Points on a hilly landscape, in no order, each with its height.
From any point a climber steps to the highest of the 6 points nearest to it. It stops when none of these is higher. Distance is the straight distance between rows; heights are no part of it.
z285: [-48 -13  13  29 -28 -12 -40 -36  17  -1 -23  12 -36  -4  21 -90]  height 575
z604: [ -4 -25 -24 -12  -5 -16   1  -5  -2  -7  20 -10  -6  14  -3  27]  height 470
z214: [-15 -13 -18  10 -27 -37 -52   4 -20 -25 -14  -5 -13  14   9   5]  height 17
z152: [-24  20  12   0 -18 -29 -15 -22  18   5  -6  24 -30  -3  -5 -49]  height 589
z644: [ 37 -48 -41  15  46  19  40 -15  18  10  28 -31  32 -13   5  17]  height 584
z730: [ 39   1 -19  12  42  38  49   2  45  44  12  -4  22 -43 -22 -12]  height 583
z733: [ 19  52  27 -18  13  14  47  24  29  20   5  29   3 -18 -32 -16]  height 684
z323: [ 44 -19 -39  35  52  56  49 -14  31  32  27 -11  48 -38 -10  -6]  height 578
z806: [-16  29   8  -2 -13 -34 -26  -5  -5  -1 -18  27 -20  -3  -1 -36]  height 572
z555: [-26 -62 -39  14  -3 -20  -6 -30  22  -1  31 -32   9   5  16  -5]  height 579
z750: [  3  11   0 -10  14   0  34  -2  28  17   8   9  -7 -19 -19 -13]  height 676
z172: [-18  -8 -10  26 -35 -38 -67  -6 -19 -25 -30  -5 -30  11  28   1]  height 214
z577: [ 28 -17  -6 -15  20  11  30   7  -6  -3  25 -14  20  11  -9  54]  height 694
z614: [ 15 -13 -12  -6  22  11  34   1  20  18  23  -6  15 -16 -17   8]  height 634
z146: [ 27  22  25 -24  35  66  60  26 -26   0   4  -9  40  13   1  55]  height 643
z827: [ -4  40  27  -3  -1  -5   8  -3  22  17  -4  32 -15  -7 -30 -40]  height 637
z608: [  1  45  18  14 -18 -42 -51  -1  -9  -4 -49  19 -24  -7   4 -52]  height 536
z768: [-56 -49 -15  21 -41 -30 -43 -38  10 -30  -2 -21 -16  17  31 -19]  height 557
z302: [ -9 -20 -23 -12   8 -16  14  -7  11   7  22  -6  -3  -6  -4   3]  height 614
z332: [ 36  50  22  -4  44  92  66  30  23  22  -1   9  35 -37 -33   5]  height 588
z436: [ 53   0  -8  -8  38  53  49  11 -14  10  18 -19  43 -10  -4  46]  height 625
z305: [ 24  20   4   8  34  47  59  11  35  45   3  -1  16 -41 -27 -11]  height 570
z276: [ 13   1  11 -29  -6   8   4  20 -37  -6  13  12   1  29  -1  59]  height 602
z442: [-10  13   7  17 -29 -44 -63  15 -25 -28 -54   3 -30  11  29 -11]  height 442
z767: [-34 -12  -2  30 -35 -38 -64 -17   0 -16 -39 -14 -21   2  35 -18]  height 447
z361: [  6  25   8 -13  -4 -14   6   4   3   4   6  17  -3  -9 -10 -11]  height 633
z52: [ 37  15   9 -11  41  43  55  17   1  18   8  -6  31 -16 -13  15]  height 683
z478: [-15 -19 -21  18 -44 -30 -58  14 -36 -26 -13 -10 -22  20  14  42]  height 27
z261: [ 17 -35 -33 -13   4   6  -2   9 -26 -20  29 -20  10  20   1  80]  height 636
z938: [-38   8   5  25 -23 -28 -48 -15   0   0 -36   7 -26  -6  19 -63]  height 556
z979: [-46 -42 -14   8   3  -5   5 -40  42  11  14 -11  -6   0   5 -50]  height 582
z295: [-71 -59  10  28 -27  14 -22 -47  24   1  10  -9 -17   2  20 -62]  height 581
z228: [-62 -39   4  32 -29 -16 -47 -34  13 -14 -11 -10 -18  10  26 -45]  height 580
z894: [ 11  49  32 -20 -17 -16 -13  26 -35 -11 -13  35  -5  18 -10   1]  height 592
z59: [ 25  41  30 -29   0   3  29  28 -14   1   9  13   4   7 -19  15]  height 649
z448: [ 11  19  -2 -11 -26 -25 -28  16 -46 -26  -9  11  -9  20   1  36]  height 689
z290: [ 28 -24  -7 -31   8  28  30  22 -38  -5  18  -7  19  34   0  85]  height 647
z141: [ 23  64  31 -19 -22 -16 -41  40 -56 -27 -41  17 -12  20  -5  17]  height 452
z345: [ -3  -3  -3 -10 -12 -27  -7   2   7  -2  13   7  -1   0  -5  -1]  height 494
z153: [ 23 -31 -34  20  49  30  47 -18  41  25  23 -22  23 -33  -5 -14]  height 598
z315: [ 14  51  25 -10 -14 -37 -55  27 -32  -7 -59  14 -27   4   4 -13]  height 498
z346: [ 27  22  26 -29  23  41  46  23  -8  -3  12   5  17   6 -19  34]  height 650
z622: [ -8 -50 -39  -5 -16 -21 -14  -3 -11 -22  27 -18  -5  18   6  44]  height 528
z569: [-18 -60 -32  14  22  -2  20 -36  39  10  30 -29   5  -8   9 -28]  height 585
z530: [ 45 -27 -17 -16  31  39  39  12 -29  -1  26 -19  47  11   1  76]  height 639
z802: [-28 -37 -15  37 -46 -39 -74  -6 -10 -27 -29 -25 -20   9  34   2]  height 167
z454: [ 11  35  28 -31  -1  22  30  28 -33  -7   5  18  21  17 -13  40]  height 635
z349: [-25  -9   0  17 -23 -36 -37 -21   5  -6  -9 -11 -11   2  19 -38]  height 546
z600: [-47 -28 -12  11 -13 -20 -21 -28  25  -1  14  -4 -13  -4  14 -27]  height 577
z262: [-22  40  23   9  -5 -11 -19 -16  44  33 -26  43 -36 -19 -13 -82]  height 462
z862: [  7  53  37 -26  -4  -3  10  15   0   8  -1  32  -9  -4 -17 -19]  height 691
z320: [ 22  38  42 -34  36  65  55  31 -34  -6  -1  -9  31  22  -6  62]  height 640

For each start below, name the point where the climber stops.
z608 -> z862
z153 -> z577
z285 -> z862
z262 -> z862
z938 -> z862
z622 -> z577
